Points, in no order, along strands that fork, close into loops and pass close to each other.
(in the rows, 128 means zero)
Points whose rows are less than 143 apart are linked; no others are. Some points are linked to none.
Q940: [216 125  90 156 156 139 152 165 146 133 132 123 151 127  83 102  89 130
 131 136 125 146  86 129 137 116 135  93 125 172 145 108 229]
Q283: [ 69 139 161 141 111 121 117 174 147  98 130  94 126 131 135 148 171 120
 109 165  93 113 154 144 125  79 125 102 130 168  92 105 133]
Q630: [181 160 125  97 113 117 169 148 175 144  80 182 134 163 112 156  95 113
 145 139 145 154 128 163 177 141 151  70 169 150 113  99 186]
Q538: [141 104 101 162 143 142 119  97  96 151  97 125 136  93 130 136 119 144
  94 153 151 118 113 114 112 140 134 112 167  86 134 148 198]
Q645: [137  94 131 165 125 142  92  83 112 168 139 130 115 100  78  68 185 116
  93  87 149 183  75 105  97  90  97 158 136 142 200 186  60]
Q58: [101 135  97 136 103 115 134 141  86 161 122 135 100 136 129 167  93  73
  99 162 146 111 139 127 163  84 148 121 148 119 114  85 132]
Q439: [179 146 115 130 135 132 184 155 136  96  70  92 141 172 156 143 141 167
  93 108 166 153  90 127 165 165 161 137 132 138 104 136 142]
Q533: [ 72  98 168 153 113 141 108  81 142 197 127  98 120 111 161  85 221  95
 168 129 167 143 120  65  97  95  96 164 143 103 193 144  96]
Q987: [123  86 135  93 167 146 121  76  85 100 150 104 154 114  76 121 125 159
 156 116 132 133 161 160 112 166  86 151 166 127 140 143 116]
Q797: [127 128 115  67 138 137 113 133  89 119  97 156 143 126 157 129 107 133
 115 152 151  84 171 154 178 136 136 115 167 106 150  98 175]
Q292: [110 101 113 116 107 114 159 125 135 118 156 148 102 190  68 159 129 132
 122  90 125 132 168 134 128 128 115 138 142 111  89 129  96]
Q491: [131 111 135 151  92 133 108  99 129 210 128 115 129  87 125 134 136  92
 154 164 156 149 111  58  98 117 113 138 114  82 139 173 107]
Q59: [ 97 110 109 134 132 118 147 129 147  97 131 179 136 140 140 140 138 175
  75  74 100  99  89 134 142 194 131 118 164 116 118 130 155]
Q36: [127 124 179  65 124 148  89 126 123 130 141 168 125 135 120 140 137 114
 155 136 109 116 239 208 139 114 115 127 117 167 147  77  88]
Q503: [119 119 122 133 147 136  88 138 125 112 161 127 131 118 119 120 112 164
 108 101 118 109 178 174 135 147 117 112 159 147 176  85 110]
Q819: [ 96 111 166 140 127 165 116  22 127 129 141 115 104 130 129  94 138 129
 164 115 112 122 111 130  43  87 120 188 121  82 147 162  61]
Q298: [149 119 116 126 152 119 124 128 131  97 115 100 155 142 104 111 164 175
 153 117 129 140 146 107 132 131 101 112 113 117 103 162 191]
Q20: [ 67  92 138 145 113 130 118 100 153 152 145  83 104 122 135  88 209 111
 145 105 147 179 120  65 106  67 105 152 137  94 155 162  80]
Q686: [117 152 180 127 107 118  67 161  97 176 152 119 126  80 102 108 148  86
 133 113 172 169 215 168 135  75 131 126 128 192 185  77  66]
Q665: [146 119 140 114 161 162 133  94 150  91 132 110 135 102 173 133 108 155
 162 179  67 100 120 127 121 190 103 120 125 107 114 144 127]
Q724: [ 78 107 140 147 120 138 159 105 147  84 153 140 117 159 126 120 126 136
 123 105  66 132  97 118  61 105 125 143 156  97  67 168 105]
Q62: [125 179  98 173 111 116 133 214 166 112 121 157 102 139 132 131 112 112
  84 149  99 104  63 124 148 128 165  93 137 143  87 118 159]
Q125: [ 78 102 139 139 122 124 150 106  87 152  98 156 107 125 184 151 134  71
 122 163 131 125 147  84  51 100 138 156 162  74 105 191 171]
Q693: [115 119  90 115 129 143 159  90 137 138 100 199  94 156 169 153 101 134
 104 100 105  73 153 152 120 161 170 151 123  50 152 109 110]
Q481: [ 94 141 153 210 126 136 128 139 114 133 129 111 130 127 134 114 157  70
  89 158 108 130  77  97  65  64 113 133 152 158  94 181 141]
Q891: [149 119  91  97 115 127 153 119 159 105 126 156 142 153 131 126  81 149
 138  65 109 125 152 101 146 156 149 137 138  65 124 124  76]
Q63: [ 93 133 132 116 142 115 122 129 139 124 130 120 119 122 165 163 155 132
 136  97 125  92 199 144 102 170 124 156  71 108 186  78  94]
Q764: [156 161 130 122 166 123 184 139 116 101  66 100 177 118 171 137  72  86
 139 185 132 129  93 109 119 147 142 107 153 131  85 128 166]
Q478: [120  72 136 156 105 129 133 137 172 139 150 114 141  85 129 102 148 160
 116 116  96 158  81  73  54 126 122 121 113  90 135 191 130]
Q922: [110  68 134 155 124 151 139 115 103 109 174 118 144 110  53  89 165 145
  84  95 129 148  49 110  79 127 102 163 142 145 137 183 127]
Q355: [148 127 147  82 153 124  87  98  96 142 158  89 171 106 102  97 106 129
 190 134 157 154 159 151 159  82  99 123 118 164 139 104 113]
Q482: [100 142 101 113 143 119 110  83 108 148 139 114  78 151 136 136 121 130
 175 158 147 104 140 137 129 130 145 175  83  61 110 127 114]
Q415: [ 80 124 110 109 145  95 117 110 100 123 128 122 103 118 152 141 159 156
 137  50 157 104 157 118 137 181 142 173  71  87 164 114  82]
Q909: [118 139 161 135  90 107 124 185 147  89 189 127 145 119 133 140 125 135
 100 136 107 132 168 150 168 136 150  95 105 223 125  61 133]
Q41: [ 75 115 105 164 117 130 131 142 144 121 142 169 145 136 149 121 145 141
  68  61  87  96  85 118 115 107 135 104 161 126 115 124 144]
Q577: [103 142  87 138 122 118 158 129  82 129 117 138 116 161 120 164  93 110
  90 133 153 114 110 124 161 136 142 130 165 108  88 108 148]
Q249: [162 144 102  98 135 128  93 124  91 137 104 149 134 100 138 132  94 151
 114 107 155 102 121 136 186 182 136 139 118  91 145 123  88]
Q425: [135 112 154  74 132 112 147 122 147 141 129 172 134 156 127 165 117  99
 177 132 119 124 214 202 146  94 119  96 101 177 131  68 141]
Q323: [ 94 148 141 197 122 140 130 113 111 152 139  64 140 110 121 132 154  71
 140 174 131 136  96 102  99  57  99 130 133 177 123 135 154]
Q258: [143 140 105  81 120 113 185 136 125 138  69  78 119 137 171 154 105 112
 140 171 183 156 143 111 135 125 169 147  98  68 144 118 113]
Q493: [149 149 135  64 146 119 128 137 136 105 115 170 132 133 173 112  78 126
 173 146 121 127 163 174 219 103 153  65 153 178 103  75 164]
Q296: [192 169 104 139 153 125 147 200 158 101 123 163 156 157  88  95 103 101
 143 127 108 140  60 121 151 141 134 104 135 183  78 136 224]
Q409: [156 139 115 107 115 142 135 154 160  96 184 178 113 165  63 128  96 138
 131 137  88 120  75 140 175 183 117 122 155 167  83 122 146]
Q682: [ 59 103 119  74 111 111 151 113 100 150 118 163 109 116 176 151 180 101
 127 143 145  97 152 112  82 121 140 192  99  43 168 143 141]
Q856: [103  96 132 161 100 143 104 147 156 136 160 175 143 124 110  93 166 147
  61  56  83 114  57 139  93  84 123 123 129 151 148 155 123]
Q446: [ 71 122 143 126 131 153  95 107 118 131 115 119 148 117 163 121 172 119
 116 125 120  98 138 124  92  59 118 134 153  94 142 137 119]
Q119: [143 153 101  79 170 128 131  92  96 133 134 115  87 145 152 150  92 118
 175 165 137 103 163 172 150 174 144 173  73 106 156  94 103]
Q561: [172 127 144  96 141 116 109 131 111 128 174 149 172 140  72 110 103 135
 172  90 122 154 166 170 166 130  90 119 131 197 133 105  99]
Q521: [ 78  81 118 123  95 129 141  75  94 164 121 194 144 132 164 133 149  88
 110  63 108 108 119  79  86  98 124 164 137  90 121 169 112]
Q92: [ 88 106 100 123 135 100 132  97  98 130 148 106 146 101 143 121 127 138
 127  60 151 121 111  76 132 147 125 160 114  95 151 127  91]
Q3: [103 111 160 145 159 158  91  53 124 152 129 107 112 116 107  95 161 140
 151 101 127 127 149 156  48 112 108 164 137  91 198 145  63]
Q774: [177 152 125 150 178 158 146 127 156  72 106 123 134 119 192 113 102 147
 133 164  62  96 103 130 120 183 121  97 143 129  85 148 179]
Q120: [105 138 118 183 121 105 127 148 106 154 144  66 141 105 113 147 142  98
 130 160 149 128 121 116 148  82 114 113 106 200 137 100 172]
Q913: [125 149 173 144 120 167  89  72 126 100 131  98 125 121  95  87 154 140
 111 144 121 144  52 128  95  71  97 152 117 133 137 155  69]
Q139: [187 124 104 140 139 139  89 179 152 113 174 143  96  99  83 106 109 180
 112 121  98 114  91 153 162 213 125 121  80 154 151 133 124]
Q114: [133 121 158 136 117 163 127 108 148 116 115 167 148 166  93 145 144 133
 140 161  77 104 127 154  99 153  94 105 152 145  75 162 159]
Q901: [178 139 108 142 129 140 147  89  98 163  91 179 166 161 114 159  85  92
 147 147 138 104 128 125 122 127 123 118 148 125 113 128 184]
Q651: [108 151 136 119 134  90  95 149  84 126 169  82  87  94 147 139 116 144
 121 130 182 150 199 154 187 179 166 120  90 183 145  58 104]
Q684: [ 48 133 155 130 114 131  70 122 135 123 170  84  87 100 117 106 190 156
 119 110 147 138 113 152 132  79 123 146 119 121 143 109  59]
Q471: [146 121 165  93 120 131 102 135 146 126 155 140 129 104 139 104  93 138
 152 168 101 128 175 198 192  99 141  58 160 194 132  72 139]
Q299: [111 112 102 113 105 105 129 135 128 158  76 167 122 109 179 115 144 129
 104  93 138 129 113  69 127 102 154 111 139  45 103 186 134]
Q459: [123 116 106 196 131 104 173 114 138 113 103 128 110 142 185 129 132 143
 105  77 114 139  99  62  70 148 159 133  95  96  93 183 155]
Q672: [173 118 151  86 145 115 157 123 159 125 114 156 140 148 134 158 108 139
 175 121 109 134 194 182 164 165 106  82  89 193 143  96 138]
Q438: [139 135 131 106  82 111 139 178 130 117 115 135 102 129 143 163 116 153
  57 120 174 142 142 140 204 166 180 112 121 139 133  79  90]
Q223: [141 138 107 120 148 126 159 128 138 118  85 109 117 159 190 171 136 141
 110  94 152 106 184 145 132 146 168 149  73 105 177  82 109]
Q675: [135 134 147 114 107 137 115 101 137 170 117 115 150 117 129 137 112  95
 183 181 127 124 120  94  89 107 112 139 104  90 104 154 104]
Q570: [116  96 128 147  99 135 127 115 104 165 161 156 161 108  87 134 132  88
  93  71 124 137 112 111  92 118  95 160 143 136 159 150  33]
Q414: [114 138 104 156 124 147 122 212 160  91 183 137 115 148  84 101 109 128
  95 131  95 117  62 127 133 103 150 120 152 165 131 118 178]
Q534: [134 120 123  91 147 126 148 119 136  74 117 154 133 152 133 143 129 188
 106  98 123 104 149 132 187 211 114 115 165 134 127 131 161]
Q592: [ 91 146 126  75 156 115 172 140  98  77  80 109 113 161 178 172 143 119
 142 172 140 105 166 137 159 153 131 143  99 136  95 120 172]
Q971: [ 49  75 125 100 111 121 125  77  94 186 134 159 101 107 160 112 169 107
 128  82 124 115 126 113  79 107 136 179 124  69 142 165 103]
Q413: [120 120 106 127 115 132 110 138 165 131 151 148 136 101 159 128  80 139
  98  95  96 106 128 118 124 129 141 110 136  76 148  91  63]
Q902: [126 137 128 135 121 138 125 102 141 120 103 134 146 110 189 144  92 125
 141 155 101  97 108  87  98 156 136 135  94  73 101 147 112]
Q246: [110 118 137  68 114 147 121 120 125 122 107 197 153 161 128 135 141 129
 135 135 116  89 172 149 133 110 110 122 181  83 114 129 146]
Q305: [109 144 146 110 135 111 142 146 126 108  63 191 128 144 168 145 130 102
 115 148 113  92 131 108 102 156 146 122 171  75  54 166 165]
Q860: [141 119 104 165 116 143  77 186 133 130 183 131 121 128  63  82 123 142
  80 108 123 121 109 157 143  78 132 110 158 168 174 108 151]
Q108: [145 138 177 122  99 123 107 170 157 112 201 149 113 118 132 105 113 139
 127 153  77 138 174 194 197 133 173  72 121 250 123  55 144]
Q853: [133 134 167 109  76 130 106 182 170 101 190 151 153 130 107 120 122 135
 100 105  93 129 171 143 146 113 130  99 129 181 136  67  84]
Q626: [155 167  97 150 107 110 185 199 154 122  98 140 110 160 127 145 113 120
  77 120 156 153  62 103 151 148 173 115 145 126  93 141 150]
Q560: [104 141 103 122 128 129 107 110  94 189 132 109 103 129 130 132 125  68
 143 166 156 117 158 130 141  38 127 138 136 116 143 101 129]
Q405: [113 103 162  89 104 157  62 119 130 137 119 139 134  88 107 126 153 160
 127 192 104  99 124 169 133 139 102 109 152  95 124 154 104]
Q733: [183 149 116 109 141 120 135 152 170 105 141 102 149 129 123  99  96 139
 185 145  94 154 101 125 158 119 109  96  85 150  88 131 148]
Q451: [201 164 108 173 180 140 130 158 163  77 118 153 110 135 147  82 108 157
 130 138  77 114  71 118 106 177 148 115 142 112  70 170 208]
Q452: [105 136 123 125 126  92 121 130 102 160 126  69 108 105 105 155 147 130
 164 150 198 136 128  98 153 161 121 143  77 123 142 113 119]
Q219: [128 140  84 171 138 125  73 142 134 142 172  93  93 112  99  97 118 162
 124 124 136 127  78 126 149 112 139 130  87 104 119 136 127]
Q589: [ 99 100 106 141 142 122  99 130 120 166 161 104 113  68 103 106 113 138
 114  98 144 154 152 131  90 133 121 119 166  89 192 128  62]
Q94: [119 108 153 173 126 130 102  73 113 127 132 142 113 109 162  98 129 140
 156 101 108 141  92  73  51  91 127 161 129  95  59 215 156]
Q929: [136 137 113 100 134 131 151 105 111 136  66 124 102 143 182 161 153 147
 118 131 176  95 140 155 131 180 175 191  69  72 173 135 110]
Q590: [177 151 108 127 150 119 178 119 135 158  56 161 131 177 133 150  95  91
 160 145 138 147 148 149 133 111 143  81 146 134 105 119 195]
Q197: [ 69  91 142 143 119 156 133  50 128 123 148 134  95 145 122 115 142 142
 112  91  91 135  90 150  59  82 139 158 139  87 107 166  66]
Q384: [133 105 138  78 168 130 139  92  81 113 124  90 152 100 115 148 109 141
 165 175 141 119 160 154 143 201  94 138 137 126 150 120 150]
Q97: [130 147 138  58 139 132 137 134 103 104  78 147 129 124 182 133 102 114
 142 186 127 101 164 170 216 139 139  87 163 171 128  83 186]
Q680: [ 73 121 131  93 153 134 158 127 113  83 121 111 108 166 158 169 138 122
 138 177 104  92 183 159 128 137 119 129 146 128 105 102 161]
Q656: [132 155 113 158 125 117  70 132 123 169 146 137 146 120 129 128 144 117
 131  73 140  97 163 120 140 102 104 144  81 150 171  99  83]
Q118: [ 91 115 151 163 111 111 135 132 119 130  94 125 144 112 128 165 165 131
 115 162 126 124 113  94  85 161 109 117 114 120  82 181 177]
Q18: [133 148  92 182 167 128  84  97 110 123 150  80 103 104 132  98 135 155
 141 141 146 119  75 108 135 130 133 134  99  99  94 141 174]
Q965: [197 158 110  84 126 110 151 144 169 120 108 108 127 147 146 130  92 162
 165 131 130 161 137 130 186 158 142 107  74 117 109 119  92]
Q552: [108 151 101 127 165 124 163 113  77  88  86 124 112 159 170 167 111 119
 113 144 146 100 107 127 164 159 154 157 124 113  75 131 160]
Q333: [108 132 116 150 138 131  98  93 118 146 171  98  86 138  91 139 112 143
 161 127 125 115 126 147 120 131 120 153  94 103 110 129  79]
Q877: [173 145 101 148 140 133  91 108 138 161 111 152 155 152 127 126 122 144
 144  94 118  99 174 136 125 112 114 114  91 130 158 113 139]
Q754: [ 99 115 123 117 134 115 120 140 123  92 150  85 166 102 125 118 140 166
 125 103 131 134 116  88 139 134 104 122 128 117 136 135 133]
Q206: [152 120 158 126 141 164  80  90 119  90 159 111 140 110  72  74 133 160
 114 110 110 141  80 165 107 102  98 151 145 131 147 149  67]
Q865: [139 114 123 167 115 136 103 138 110 166 177 130 118 121  47  99 145  92
  91 101 143 180  96 130 107  93  98 160 124 171 184 153  48]
Q274: [149 163 115 156 133 121 123 152 132 101 164 113 149 132 150 140  89 135
 128 121 104 108 137 146 173 124 132 109  92 215 132  64 149]
Q991: [145 157  87 151 139 126 182 105 132 120  79 130 121 191 183 152 121 108
 137  92 138 111 158 100 114 114 160 164  80  94 121 120 126]
Q180: [159 128 160 145 121 148 116 118 129 120 122 192 144 152  82 109 129 121
 124 146  99 127  83 128  80 120 108 123 202 115  45 186 181]
Q732: [116 153 132  71 126 121 110 159 148 105 106 128 143 137 185 126 151 123
 156 139 111 104 189 121 151  88 124 121  97 103 103  97 130]
Q458: [ 68 119 126 162 150 119 106  92 111 128 127 111 119  92 209  90 134 119
 145 108 120 122  82  66  68  88 142 149 139  78  87 185 154]
Q667: [155 108  94 192 118 121 141 156 136 143 141 175  83 140  99 104 113 127
 103 117 119 157  65  84  76 117 154 124 152  97  82 200 199]
Q332: [123 128 161 113 111 157  72 148 143 101 148 130 130 101  96 114 152 170
 111 182  81  99 110 176 170 127 108 104 167 165 111 136 126]
Q892: [116 131 140 129 159 140 147 120 133  99 101 144 126 167 136 147 144 125
 142 170  76  98 158 169 119 145 102 101 175 149  84 135 194]
Q669: [164 116 113 123 111 124 123 172 156 118 151 140 141  83 120 135  89 172
  88 130 106 115  82 124 152 217 135 107 115 133 150 121 106]
Q329: [111  91  89 117 121  99 161 131 105 151 147 137 117 144  78 157 107 108
 114  80 155 160 183 109 130 154 125 147 153 106 150 117  78]
Q501: [171 156 141 105 160 152 210 124 121  83  48 128 145 156 178 153 104 117
 127 171 120 123 103 147 148 196 152 120 179 136  95 135 166]
Q514: [165 168 131 137 124 126 146 171 140  93  69 120 131 139 166 152 138 154
 103 159 117 110 104 149 191 167 149 100 115 179 103 122 160]
Q326: [138 112 116 138 115 147  94 159 149 130 171 146 149  76 113 105  85 158
  89 127  84 104  73 143 128 145 133 109 144 117 149 120  87]
Q915: [166 185 128 119 149 123 164 150 157  98  49 173 129 166 163 130 119 110
 121 130 130 121 102 132 141 175 170 110 196 108  77 143 184]
Q300: [182 146  89 173 163 118 164 151 117  86  80 105 140 145 142 102 142 166
  89  96 159 142  79  93 137 149 155 135 125 124  98 161 203]
Q88: [117 146 116 146 135  91 136 177 128 127 100  63 142 104 139 130 130 122
 129 164 153 146 136 109 161  76 136  88 131 164 130 102 197]
Q26: [ 85 146 177 120 111 132  92 139 139 156 164  90 120  89 152 132 167  75
 163 127 163 118 174 125 122  93 117 162  96 137 180  41  47]
Q994: [138 145 121 183 158 120 141 172 163  79 154 131 119 156 123 100 107 125
 131 131  66 123  65 101  81 134 136 133 114 131  64 164 165]
Q548: [ 92 141 164  96 137 129  88 108  91 172 133 121 109 107 116 141 153  97
 192 183 159  94 160 172 108 164 107 172  92 120 176  94 105]
Q47: [183 139 125 120 107  94 170 181 160 109 134 141 131 172  96 148 111 152
 110  88 147 156 142 136 169 189 144 107  90 192 139  89 136]
Q470: [102 100 140 148 122 128 149 107 116 150 113 145 119 142 143 125 127  72
 129 154 120 162 137  77  58  68 121 132 196  86  87 206 138]
Q431: [118  94 141 160  90 147 125  88 127 170 139 183 172 116 133 112 149 105
  81  58  96 116  85  95  74  86 108 140 145 133 142 174  95]
Q504: [151  93  76 151 123 106 179 143 120 152 132 126 115 145  74 149 103 135
  83  82 170 158 127 105 137 169 137 125 153 105 161 132 126]
Q996: [179 145 116 149 150 144 104 169 170  98 148 105 128 123  98  78 119 144
 159 162  78 137  79 135 118  93 124 102 106 138  89 153 177]
Q81: [ 92 135 156 111 141 140  56 120  70 150 140 117  96  97  61 105 146 135
 127 120 174 146 155 186 124 110 114 152 165 137 164 130  59]
Q467: [139  89 158 186 128 136 101  55 101 145 133 123 109 107 123 117 161 146
 167 123 161 145 122  67  50 119 104 170 127  99  95 206 186]
Q954: [ 95  67 163 143 106 140 129  70 114 150 144 119 120  83 101  85 184 132
  73  91 131 176  30 111  71 105 108 153 145 141 155 196 104]
Q949: [104 111 142 120 157 174  77  83 132 116 141 121 119  87 161 120 136 160
 148 180  80  74 120 159 113 157 115 127 134  86 123 146 127]
Q948: [166 128 126  51 135 140 186 130 101 131  64 106 129 153 175 144 127 142
 133 151 188 134 148 168 152 155 179 188 111  91 169 129 105]
Q763: [126 102 143 150 131 134 115  99  97 167 136 146 179  96  81 136 131 117
 130  77 136 130 139 110  72 164  90 164 124 126 173 159  74]
Q164: [138 101 144 108 104 144 114 178 172  85 179 138 135 145  60 103 146 170
 119 118  91 140  99 136 115 132 105 133 115 150 131 153 101]
Q858: [121 127 111 166 115 152  98 144 130 134 175 102 105 136  89  83 140 117
  92 129 125 152  90 129 136  23 124 127 159 141 136 135 110]
Q930: [115 124 118  89 153 113 153  99  83 143 112  71 153 106 130 142 117 118
 176 158 182 136 150 114 133 144 113 142 103 123 154 107 161]
Q960: [204 134 112 126 135 116 122 133 151 159 134 160 152 162  87 128 104 145
 174 110 116 135 157 170 154 123 112  86 101 174 140  99 146]
Q488: [ 99 129 131 151 109 121 114 136 185 161 152  77 121 126 132 118 170 129
 159 108 129 156 155  80 104  85 102 124  91  98 166 125  85]
Q862: [147 134 148  90 110 153 144 166 170  81 183 157 134 181  65 111 117 142
 141 138  78 148  91 153 145 120 104 122 154 171  82 134 123]
Q348: [ 80 130 145 136 153 139  46 110  65 142 159 108 113  64  93 126 138 145
 138 132 154 107 114 165 138 164 108 161 141 141 153 120  72]
Q423: [164 141 106 125 124 149 143 127 146 133 114 136 126 122 159 156  52 118
 118 172 114 103 109 147 160 151 151  90 153 114 128  85 121]
Q851: [198 173 114 104 149 121 153 164 183 108 109 178 114 164  85 110 118 126
 158 130 119 157  80 142 181 163 147  86 168 155  84 137 225]
Q936: [176 150 136 123 106  94 172 186 149 111  96 123 130 147 143 140 116 155
 109 136 159 164 132 160 200 137 174  86 102 218 131  82 164]
Q499: [117 134 107 158 120  96 182 136 147 119 110  76 119 139 142 158 130 136
 126 119 147 154 106  65 108 158 136 137  70 102 113 157 127]
Q769: [166 117 118  89 127 133 164 115 148 104 144 168 142 164  69 140 102 149
 144 104 106 134 135 137 172 210 100 113 175 147 111 130 152]
Q192: [ 79 120 138  92 142 125 112 111  77 159 152 104 162  79 140 119 141  80
 156 114 179 128 156  92 111 126 104 178 150 113 213 101  78]
Q978: [ 95 140 137 142 127 100 139 200 148  94 119  84 113 127 111 145 146 135
 119 185 105 135 131 142 131 116 130  82 137 170  89 112 183]
Q900: [181 118 104 142 110 113 155 185 160 158 118 123 145 135  71 122 122 135
 121 136 144 168 121 118 137 112 124  82 129 147 157 135 191]
Q824: [162 126  97 144 126 103 196 147 140 103 136 131 127 170 107 165  94 150
  88  82 159 158 134 135 143 196 147 125 140 148 157  91 121]
Q195: [128 145 131 119  85 101 135 174 129 142 115 105 111 115 159 166 132  96
  88 125 180 142 173 106 179 118 162 114  84 131 139  63  96]
Q209: [142 126  90 162 118 114 188 169 167 120 138 165 121 169  97 118 103 124
  96  99 116 162  77  83 107 144 158 117 169  98 107 153 177]
Q241: [186 150 152  48 133 127 177 136 125 104  57 140 165 151 197 156 119 128
 159 138 155 132 153 153 199 151 141 119  89 181 118 103 139]
Q982: [198 130 165  56 130 134 164 123 136 130  90 162 118 123 174 152 104 134
 167 155 121 126 165 178 214 182 133  84  85 205 134  98 119]
Q567: [150 125 147  99 146 134  91 124 120 115 161  97 172  87 118  96  94 135
 169 166 111 137 133 175 176  84 110  87 139 198 131  91 155]
Q911: [ 98 116 153 136 132 142 117  85 122 200 135  76 134 101 128 112 160  71
 187 161 173 151 146  98 104  91  90 156 148 124 212 115 111]
Q61: [161 140 119  65 166 126 166 113 104 121 125 105  88 138 171 147  62 136
 154 143 161 148 180 196 179 163 174 130  96 149 148  70  96]
Q289: [147  98 146 190 118 148 109  85 132 156 141 129 122 147  84 103 182 132
 129 118 131 163 113 103  57  79  92 151 118 137 135 210 151]
Q191: [149 127 131 159 130 137 135 133 113 118 164 118 180 137  73 126 119 117
 124 132 105 122  86 120 109 117  86 133 127 180 109 134 158]
Q594: [121  99 121 135 121 134 129  70 102 160  95 168 135  93 186 158  94 132
 133 131 126  91 107 109  74 177 151 153  93  66 144 152 131]
Q621: [ 82 136 178 123 110 139  90 129 122 120 125  91 125 113 110 128 162 132
 118 171 122 116 169 185 132  59 123 114 149 177 154  82 120]
Q490: [ 91 142 145 185 149 122 132 150 133  91 150 139 118 148 137  93 124 100
  98 132  78 125  69 112  55  86 141 133 182 122  58 183 146]
Q588: [ 89 153 131 169 144 122  90 106 125 140 133  80 121  98 162  88 160 133
 166 137 150 129  80  60 117  91 123 144 109  86 101 155 144]
Q496: [123 135 127 101 117 117 110 136 141 135 170 106 116 126 117 155  99 120
 159 164 113 131 159 151 154 126 119 118  99 144 105  88  80]
Q518: [192 146 120  78 132 117 122 160 147 111 130 144  93 137 131 129  88 172
 137  99 140 166 177 153 199 207 148 116 109 140 130 108  57]
Q939: [115 125 129 159 123 112 117 132 106 144 102  82 133  88 123 167 163 149
 121 166 165 108 103 114 133 185 118 121  90 136 130 134 158]
Q748: [136  91 145 132 143 146 118  77 113 107 152 124 162 108  87 127 135 168
 159 105 106 113 134 126  84 182  86 156 116 110 128 168 105]
Q703: [122 131 183 122  90 144  98 159 141  88 175 154 137 133  89 113 152 137
  63  91 116 135 156 184 122  97 130 123 152 191 157  83  64]
Q66: [148 124 116 136  86 114 124 172 164 161 124 164 154 153  81 130 151 116
 104 108 126 142 151 101 135  83 106 100 134 127 135 147 140]
Q342: [ 83 127 125 108 110 109 154 121  94 163  91 146 110 132 166 158 169  70
 131 175 157 119 157  84  89 100 126 163 111  68 130 151 159]
Q530: [145 143 129 150  85 123 128 165 149 157 115 177 150 157  93 124 138  92
 108 137 119 137 100  96 101  83 110 108 171 130  83 171 155]
Q581: [ 78 112 121 142 110 121 175 116 148 113 143 129 119 172 127 159 147 110
 123  96  99 127 154 100  93  95 123 145 122 105  91 128  96]
Q700: [212 136 106 159 155 150 144  85 120 141  77 109 138 128 136 151 107 155
 140 147 147 127 113 130 130 175 140 140  85 116 121 147 161]
Q625: [117 132  89 188 138 122 147  96 132 133  96 157 108 168 179 141 128 131
 114  83 114 102 142  94  84 121 159 133 108  82 114 149 160]
Q720: [118 143 127 107 107 109 173 152 114 141  58 167 134 158 160 169 135  69
 113 153 145 114 141  90 118 124 147 135 124  90  72 150 151]
Q51: [ 88 123 130 130 123 129  87 107 105 179 150 100  82 124  98 120 169 104
 133 118 174 139 158 140 140  57 112 156 141 113 161 115  64]
Q977: [ 93 113 107 128 131 113 116  98  97 165 114 119 161  68 183 121 144 104
 121  91 171 107 114  70 117 150 129 157 111  94 215 119 110]
Q193: [145 139 151 142 100 123  77 146 114 186 156 147 163 109  91 140 135  80
 125 102 143 131 176 145 137  77 105 123 114 191 175  92  72]
Q687: [121 130 153 142 109 158 117  86 127 124 145  92 125 128 113  95 139  88
  98 152 131 166  95 113 101  28 108 139 163 128 148 146  63]
Q664: [115 145 199 120 107 152  81 115 131  93 124 111 126 125  98 110 165 143
  76 138 130 140 164 196 110  77 114 118 145 181 175  91  71]
Q133: [ 73 146 171 119 143 114  70 142  80 127 180  91 108  66 120 137 129 133
 149 152 160 135 171 168 141 181 129 149 128 180 157  74  76]
Q178: [104 139 110 136 156 125 136 121 163 131 114  65 125 125 179 120 145 140
 167 138 136 137 168  96  88  98 127 117 100  75 159 110 145]
Q798: [133 129 141  90 120 101 129 144 112 132 159 104  99 103 137 159  81 119
 139 165 150 155 181 184 181 157 157 102 103 166 133  61  95]
Q325: [131 138  97 106 108 103 158 155 135 159  94  86 106 115 165 146 126  97
 110 138 189 159 149  75 171  93 154 127 101  87 143 112  99]
Q795: [168 122 120  91 161 139 156 116 123  76  83 128 161 144 146 132 146 171
 146 124 126 121 157 121 164 182 109 118 131 126 114 157 180]
Q602: [151 144  92 140 126 123 186 130 187  94 123 150 136 181 123 117  80 134
 144  86 100 149 121  94 121 127 154 109 167  87 100 134 137]

A fork is a point with three links, a tip a point with one. Leave the first point through the second and follow the links. Name the first fork or tip that comes.
Q626, Q62 => Q206
Q892, Q680 => Q51
Q58, Q577 => Q901
Q118, Q939 => Q570
Q178, Q488 => Q92
Q206, Q913 => Q626

A piece is two or more points that can be reached from each other along the links. Count, over all rows, the pieces, the separate loops (a circle has one, a figure eight two, a Y none), the forks (points with three links) and the tips (points with one).
pieces => 3
loops => 1
forks => 21
tips => 25

Name the points in between on the shortest way along the links from the first point to the second, in order.
Q197, Q936 => Q724 > Q581 > Q292 > Q329 > Q504 > Q824 > Q47
Q415, Q987 => Q92 > Q754 > Q298 > Q795 > Q534 > Q59 > Q41 > Q856 > Q431 > Q570 > Q763 > Q748
Q675, Q209 => Q902 > Q665 > Q774 > Q451 > Q994 > Q490 > Q724 > Q581 > Q292 > Q329 > Q504 > Q824 > Q47 > Q936 > Q514 > Q439 > Q626
Q61, Q577 => Q798 > Q651 > Q133 > Q348 > Q81 > Q51 > Q560 > Q58
Q915, Q645 => Q305 > Q720 > Q342 > Q682 > Q971 > Q521 > Q431 > Q570 > Q865
Q954, Q118 => Q645 > Q865 > Q570 > Q763 > Q748 > Q987 > Q384 > Q930 > Q452 > Q939
